Each row is a point on a landscape with many peaks, with its height.
A climber steps from a point to the highest of its 2 nearest points, and stops where none of them is higher. Distance is the straight distance between rows; heights are no part of it.
Z_625 height 55.9: [ 27  -2  34  10   8 -40  12  47  33 -10 -17  38 -20  10 -48  36  30   4
  14  44  -6  39  -6]
Z_229 height 33.1: [-13 -14 -21  24  23  19 -22 -17 -20  23  22  14  37   2  17  -1   2   9
   0 -45 -12 -36  29]
Z_340 height 24.2: [-15 -47 -43   4  11  14   3 -38 -76  15  28  -1   4 -23 -28  11  -9 -30
  -2  18 -32 -18 -19]
Z_486 height 57.5: [ 10  38 -15   1  27  -6 -16  62  32  10  28  -4  31  15 -26 -27  -7  15
 -12 -18   8 -20   1]
Z_129 height 39.3: [ 26 -45 -44  35  41  29   9  21 -27  -3  75  29  41  -6  -9 -22  64 -30
 -10 -35 -23 -37  80]
Z_497 height 34.4: [ 19   8 -13  31  29  -2  -8  33 -16   3   5  12  30  16   5  11  43   5
   0  -4 -28 -14   8]
Z_896 height 43.1: [ 10 -20 -40  17  46  19   3  34 -19  -1  59   7  66 -12  -6 -24  33 -24
   3 -44 -10 -30  65]
Z_431 height 10.6: [ -3  32  38 -14 -37  29  31 -56   0 -28 -55 -56 -48   8  60 -35 -12   1
 -24  -3  -9   6  -9]
Z_236 height 34.8: [-20  22   6 -16  12   7   1   8   8   1 -19 -29   3  38  18 -14 -24  28
 -17 -22  26 -16   2]
Z_330 height 46.7: [  6  21 -22  14  43  -2 -28  39   5  13  49 -12  72  -4  15 -43 -24   6
 -18 -35  30  -5  27]
Z_686 height 34.5: [  2  32  48 -35  -6 -23   9 -29  90  -1 -36   2 -32  12 -34  11 -35  22
 -13 -12  58  46  21]
Z_555 height 27.6: [  3  23   8   0  35 -28 -26  41  54  -4  24  -4  31  -9   0   5 -15   8
  -9 -22  65   6   8]
Z_78 height 49.2: [-11 -18 -31  -5  14  36  -5 -56 -48  22 -27 -18  21   8  13 -11 -14 -17
  -5 -56 -20 -18  40]
Z_402 height 40.7: [-39   4  50 -30 -39 -21   5 -43  47   0   9  16  -8 -13  -2  26 -28  37
 -11  -5  47  34   6]
Z_345 height 35.2: [  3  34  52 -45 -17   0  25 -25  63  -9 -53 -14 -57  20  -8  -8 -36  15
 -14  -3  36  28   1]
Z_427 height 11.5: [-20 -13  31 -20 -27  -9  14 -38  14   4  -7  20 -39  -7 -48  38 -21  13
  -6  47  11  27 -46]
Z_570 height 30.6: [-20 -10   8   3   3   2  -8  -2   7   9  20  38  -1 -12 -11  21 -12  11
   6 -20  -4 -18 -27]
Z_607 height 35.0: [ 12  67  36 -36  -1 -32 -12  12  62   6 -22 -27  -5  18 -17 -30 -43  18
 -37   1  43  47  -1]
Z_272 height 10.2: [  1  30   5 -12 -11  24   4 -35  -1   1 -50 -42 -18  22  39 -35 -10  13
  -7 -12 -20 -12 -10]
Z_726 height 28.2: [-18 -49 -29  18  19  17  14 -13 -53  -1  47  16  19 -30 -25  10  14 -30
   3 -11 -22 -32  -2]
Z_16 height 22.2: [ 29 -29  -5  19  31   1  36  48 -38 -32  70  46   3 -28   0  15  71 -36
   4  -8 -40 -26  20]
Z_877 height 36.3: [-14  35  33 -22  -3   0   1 -15  40  -8 -27 -18 -16  21   5   5 -23  25
  -8 -19  31  12  -5]
Z_865 height 8.3: [ -4 -26 -34 -21 -23  30  -4 -51 -42  22 -43 -13 -59   4  26 -27 -23 -12
   4  50 -32 -30 -50]
Z_972 height 52.9: [  5 -28   3  -7 -52  -3  10  10   6   2 -44  11 -56  18 -32   6 -21   6
  41  64 -21  19 -45]
Z_820 height 11.9: [  9  29  33 -11 -29 -28   1  -8  28  -7 -51 -21 -29  14 -13  24  18  15
  14  42   7  44  -9]
Z_907 height 62.0: [ 35  25 -14  31  54  -7 -13  82   6  -6  70   9  45   2  -7 -26  32  -8
 -27 -15   9 -14  20]
Z_82 height 39.2: [  8 -12 -24  28  22  15 -17 -17 -44  25   3  27  31  -1  10  12  32 -15
   3 -26 -40 -11  20]
Z_219 height 31.8: [ -6  -4 -16  19   8  10  14  48  17 -12  -1  -7  -2  39 -30 -26   6  29
   0  10  -5 -43 -13]
Z_884 height 62.3: [ 22 -45 -50  26 -32  16 -13  24 -45   1 -20   2  -1  18   6  -5  19 -10
  57  54 -44 -14  -9]
Z_492 height 20.6: [-16 -27 -36 -10 -11   8  11 -66 -83  20 -15 -24 -11 -15  -6  10 -27 -34
  -9  18 -36   7 -24]
Z_728 height 36.1: [  8  58  47 -46  -9 -32 -16 -10  83   2   9 -21  -3   5  -1 -21 -59  31
 -32  -6  72  67  24]
Z_904 height 36.0: [-27  37   6  -8  12  -3 -13  -7  15   7   2 -38  57  -6  51 -25 -42   5
 -19 -40  52  27  24]
Z_535 height 34.0: [ 30  47  39  -9  16 -52 -19  25  69   3  -7   1   3  19 -44  -7 -22  25
 -36  13  54  61  13]
Z_152 height 24.1: [ -4  10   5  -2  22 -21 -15  72  51   1  53  22  46 -37  17   6 -24   1
   8 -27  61  17  21]
Z_420 height 13.5: [  8   5  17 -12 -47 -23 -10 -42  -7  -6 -37  -8 -40  -8  -1  46  21  -9
  11  56 -11  45 -33]
Z_479 height 31.6: [ 10  15  13  16  32 -29 -26  31  10  -3   8  19  22  -6   9  18  28   6
  -5 -21  -4  -3   9]
Z_363 height 58.2: [ 30   5 -35  41  44   2  -9  62  13  -5  38  -6  31  13 -19 -50  46   7
 -15   7  -3 -39  23]
Z_677 height 34.3: [ 32 -46 -47  37   0  18   5  26 -53  -8  47  39 -12 -21 -16   4  68 -34
  18  34 -55 -33  -7]
Z_317 height 47.1: [ -4  -1  -3   8  11 -10 -23 -39 -44  18  -4  20  12 -31  18  31  21 -25
   0 -23 -34   0   2]
Z_191 height 32.8: [ 11  20  46 -16   5 -39  -6  -5  67  -2 -23  20 -12  -7 -33  33   4  11
   7   1  37  39   4]
Z_224 height 29.0: [ -2 -35 -20  10  36  17  -8   9 -39  15  49  39  61 -39  20  19  -3 -36
  18 -57  -4  -7  61]
Z_483 height 27.1: [ 34   9  23  12  46 -45   3  71  31 -35  43  14  10 -18 -20  13  39  -5
   2   9   7  -7  12]
Z_768 height 21.3: [ -8  -3   6   0  35  -4 -16  15 -10   1  44  22  62 -28  28  34  -4 -11
  15 -49   8  10  34]
Z_566 height 33.9: [-28  34  33  -9 -23 -20  -4 -41   4  -6 -19 -14  25 -21  31   7  -1   4
 -14 -35  -1  30  13]
Z_553 height 35.8: [ 16 -40 -58  38  13  32   7  16 -29   6  65  25  15  -3 -21 -19  67 -14
   5  -4 -40 -52  48]
Z_64 height 56.6: [ -2  -8  21 -13 -21  -4  25  16  35  -8 -56   0 -47  31 -40  -2 -24  21
  25  46   3   8 -26]
Z_98 height 31.7: [ -4 -39 -19  31  20   2  15  20 -31 -28  40  -4  18 -19 -28 -11  37 -13
  18  -4 -31 -36  14]
Z_610 height 47.9: [-40   6  31 -19 -26  -9  -9 -19  35   0  32   9  23 -26  26  36 -36  23
   6 -24  37  36  13]
Z_633 height 51.7: [ 10 -32 -34  10 -47   6 -10  20 -25  13 -23  20 -25  11 -17  -3   6  -7
  41  59 -39  -3 -49]
Z_447 height 6.7: [ -5 -40 -75  -7 -21  30  -4 -33 -69  40 -21   1 -36  11  -1 -29 -17 -20
   2  47 -43 -31 -36]
Z_663 height 45.7: [-24  -5 -17 -21 -13  25   8 -50 -49  10 -31 -24  -4   8  28   3 -17 -16
 -19 -35 -14 -15  11]
Z_580 height 59.3: [ 24  10  21   7  -8 -19  14  59  40 -11 -28   0 -15  37 -52  -5  -3  22
  17  40   3  31 -10]
Z_732 height 13.6: [-19   6  45 -44 -15  25  22 -56  25 -10 -33 -16 -72   6  33   0 -37  14
 -22  -3  24  -7 -28]
Z_575 height 55.4: [-11 -47 -52  -2  17  41   1 -41 -56  26  -4  -5  18  11 -23  -5  -7 -15
   3 -26 -24 -40  40]
Z_560 height 37.9: [-32  -2  21   2  -4  -4 -21 -25   4   2  25  32  13 -21  26  45 -20  11
   2 -35  13  10  -2]
Z_793 height 18.2: [-16  -7 -12  -7 -12   0  -3 -56 -47   6 -25 -24 -24 -10   2  21  -7 -14
   7  20 -19   2 -35]
Z_90 height 64.7: [-16 -32 -37  14   6  25  -4 -17 -41  10 -14 -18  -9  27  -4   2  -1   6
   5  -3 -23 -48   4]
Z_349 height 25.3: [ 15  -2  16  19  39 -17  14  63   5 -26  69  36  30 -30   8  17  39 -16
  -3 -22   7 -13  25]
Z_846 height 11.2: [ 18  19  10 -10 -51  10  12   1  11  -8 -82 -28 -39  37  16  -1   3   7
  27  41  -2  34 -25]
Z_512 height 42.1: [-31  15  10 -22 -10  32  -2 -41  -8   6 -20 -23   1   9  61 -10 -44  10
 -16 -58   6 -15  16]
Z_383 height 38.3: [-11  55  42 -20 -25   7   2 -27  60  -9 -19 -36  -3  -2  50 -34 -37  16
 -32 -38  54  34   4]
Z_222 height 38.7: [ 19  -2   3   7 -12 -11 -11  10  13   5 -35  14 -23   5 -22  18  22   1
  25  17 -21  -6 -27]
Z_669 height 30.8: [-11  30  10 -11   7 -16 -25  24  47  12  14 -21  48 -20  40 -17 -40  10
  -5 -32  76  24  10]
Z_77 height 14.3: [-17  10  37 -23 -32  -2   1 -70  26  -5 -32 -14 -51  -9  11  22 -13  11
  -8   3  27   8 -35]
Z_636 height 27.2: [-18   0  -9   8   9  12 -17  16  19   7  28  29  33  -8  10  -4 -22  21
   6 -45  12 -28  15]
Z_849 height 10.7: [ -6  29  49 -40 -59  29  48 -53   8 -31 -59 -34 -74   6  42 -24 -11  -8
 -26  27  -3  24 -27]
Z_86 height 54.7: [ 23  18 -18  17  51  -7 -23  79  11   3  85  15  68 -21  25 -16  -4  -9
 -14 -30  31   2  33]
Z_265 height 38.6: [ 13 -45 -34  22  -6  -3  -1  19 -37  -3  24  28 -18 -18 -29  21  44 -28
  16  40 -33 -28 -38]
Z_91 height 29.9: [ -4 -29   3  40  13 -12  17  34  -6 -33  33   9   4 -12 -25   6  42   2
   8  12  -5 -28 -16]
Z_355 height 37.0: [  1 -29 -45  18  41  13 -17  26 -12  15  52   7  71 -17  15  -8  -7 -17
   7 -68  11 -18  71]
Z_102 height 30.7: [ 16  -5 -15  33   1   5  15  60  10  -9 -10  -8   8  30 -29 -25  31  12
  28  41 -16 -15 -14]
Z_291 height 48.7: [ -1 -44 -46  16  31  23  10  -7 -50   5  28   1  42   5 -30 -14  17 -20
  10 -38 -26 -35  61]
Z_234 height 39.7: [-15  53  28 -24 -22  20   9 -29  23 -13 -20 -49 -10  10  64 -35 -45  12
 -38 -53  16  10  20]
Z_866 height 6.8: [ 18 -20 -31 -11 -79  23  -5 -33 -50   9 -60 -20 -54   7  41 -20 -27 -31
  31  67 -15  26 -57]
Z_295 height 28.3: [ 11  -4  19  29  25 -36   7  46  29 -27  18  -4  -4   3 -34  12  25  20
   9  19  15  -8  -4]
Z_88 height 37.1: [ 12  72  45 -34 -26 -13  -2 -29  95 -13 -12 -35 -22  -4  24 -23 -46  20
 -42 -28  65  53  18]
Z_398 height 43.9: [-13 -20 -21   3 -14   3   4   8 -26   4  -9  19 -12  -7 -30  16  23 -11
  18  31 -32 -20 -42]
Z_232 height 9.4: [-11 -10  12 -32 -37  -3  16 -48 -17   9 -31  -5 -64  -5 -20  11 -33  -3
   0  70   3  26 -70]
Z_270 height 13.2: [-14   0  44 -32 -43  -9  12 -70  35   3 -29  14 -57  -4 -30  35 -14  13
 -14  28  39  40 -28]
Z_556 height 9.5: [ -1 -11  -4 -17 -20  24  -2 -44 -16   4 -62 -23 -43  13  25 -26 -14   2
  24  26 -33 -26 -33]
Z_476 height 5.0: [  5 -47 -69  16 -20  35   3 -12 -61  28  11   4 -17   6 -20 -15  13 -22
  23  62 -42 -36 -39]
Z_446 height 15.8: [-10  11  22  -7 -18  -2 -10 -54   2   5 -30 -10 -27 -10   2  30  11  -1
   1  10  -6  14 -36]
Z_573 height 41.6: [ -7  29 -11   8  38  -7 -16  12 -15  14  11 -27  69   3  27 -22 -19   3
 -22 -43  20  11  35]
Z_802 height 33.2: [ -3  12  -1   0  -3   6   7  21   3  -2 -37 -30  -9  46   2  -2  -7  30
   9  13  -8 -18 -13]
Z_565 height 62.5: [  9  35  18   2  15 -20  -6  51  49  -1  -8   0   3  29 -37 -17 -24  29
 -10   0  12  15  -4]
Z_881 height 75.9: [ 14 -34 -48  33  -4  22  -2  14 -40   7  -5 -12   3  24 -14  -9  28   5
  27  21 -47 -37  14]
Z_989 height 68.1: [ -5 -15  25  -3   1 -34   1  15 -18  -8  24  52  -9 -27 -20  43  28 -20
   7  14 -28   1 -20]
Z_14 height 36.9: [-24  20  18   7  12 -12 -10  -9 -19   1  -9  -4  57 -14  19  -2  -2   6
  -7 -39   3  25  18]
Z_997 height 30.4: [ -9  -7 -32  16  22  14   7  28  -9  -2  16 -26  23  36  -9 -32   3  19
  -9 -20  -1 -51  27]
Z_713 height 23.5: [ 27  -9 -19  23  35  -1  23  64  -3 -23  77  44  20 -21   2 -12  71 -19
 -11 -26 -18 -36  40]
Z_523 height 7.9: [  9 -14  10 -17 -74   9  10 -44 -17   2 -54 -24 -67   1  19  -7 -31 -10
  18  83 -12  38 -56]
Z_936 height 10.9: [ -2  17  40 -24 -55   9  37 -29  22 -14 -72 -31 -54  31  24 -11  -8  16
  -4  42   1  35 -24]
Z_137 height 63.5: [-21 -13  -2  -6  -4 -20 -16 -30 -42  11  14  36  -3 -36  -9  45   2 -25
 -10   5 -27   8 -33]
Z_834 height 30.3: [  6  25  37  -3  26 -44 -18  17  52  -3   6  15  16 -10  -6  32   7  12
   0  -9  35  22   3]
Z_503 height 20.5: [ 17 -26  -3  14  37 -15  14  22 -57 -11  33  41  15 -26   4  29  48 -37
  15  10 -53 -10  16]

Where does a climber stop that starts at each point below?
Z_555 => Z_877
Z_636 => Z_989
Z_669 => Z_907
Z_607 => Z_575
Z_479 => Z_989
Z_16 => Z_98
Z_849 => Z_98
Z_427 => Z_98
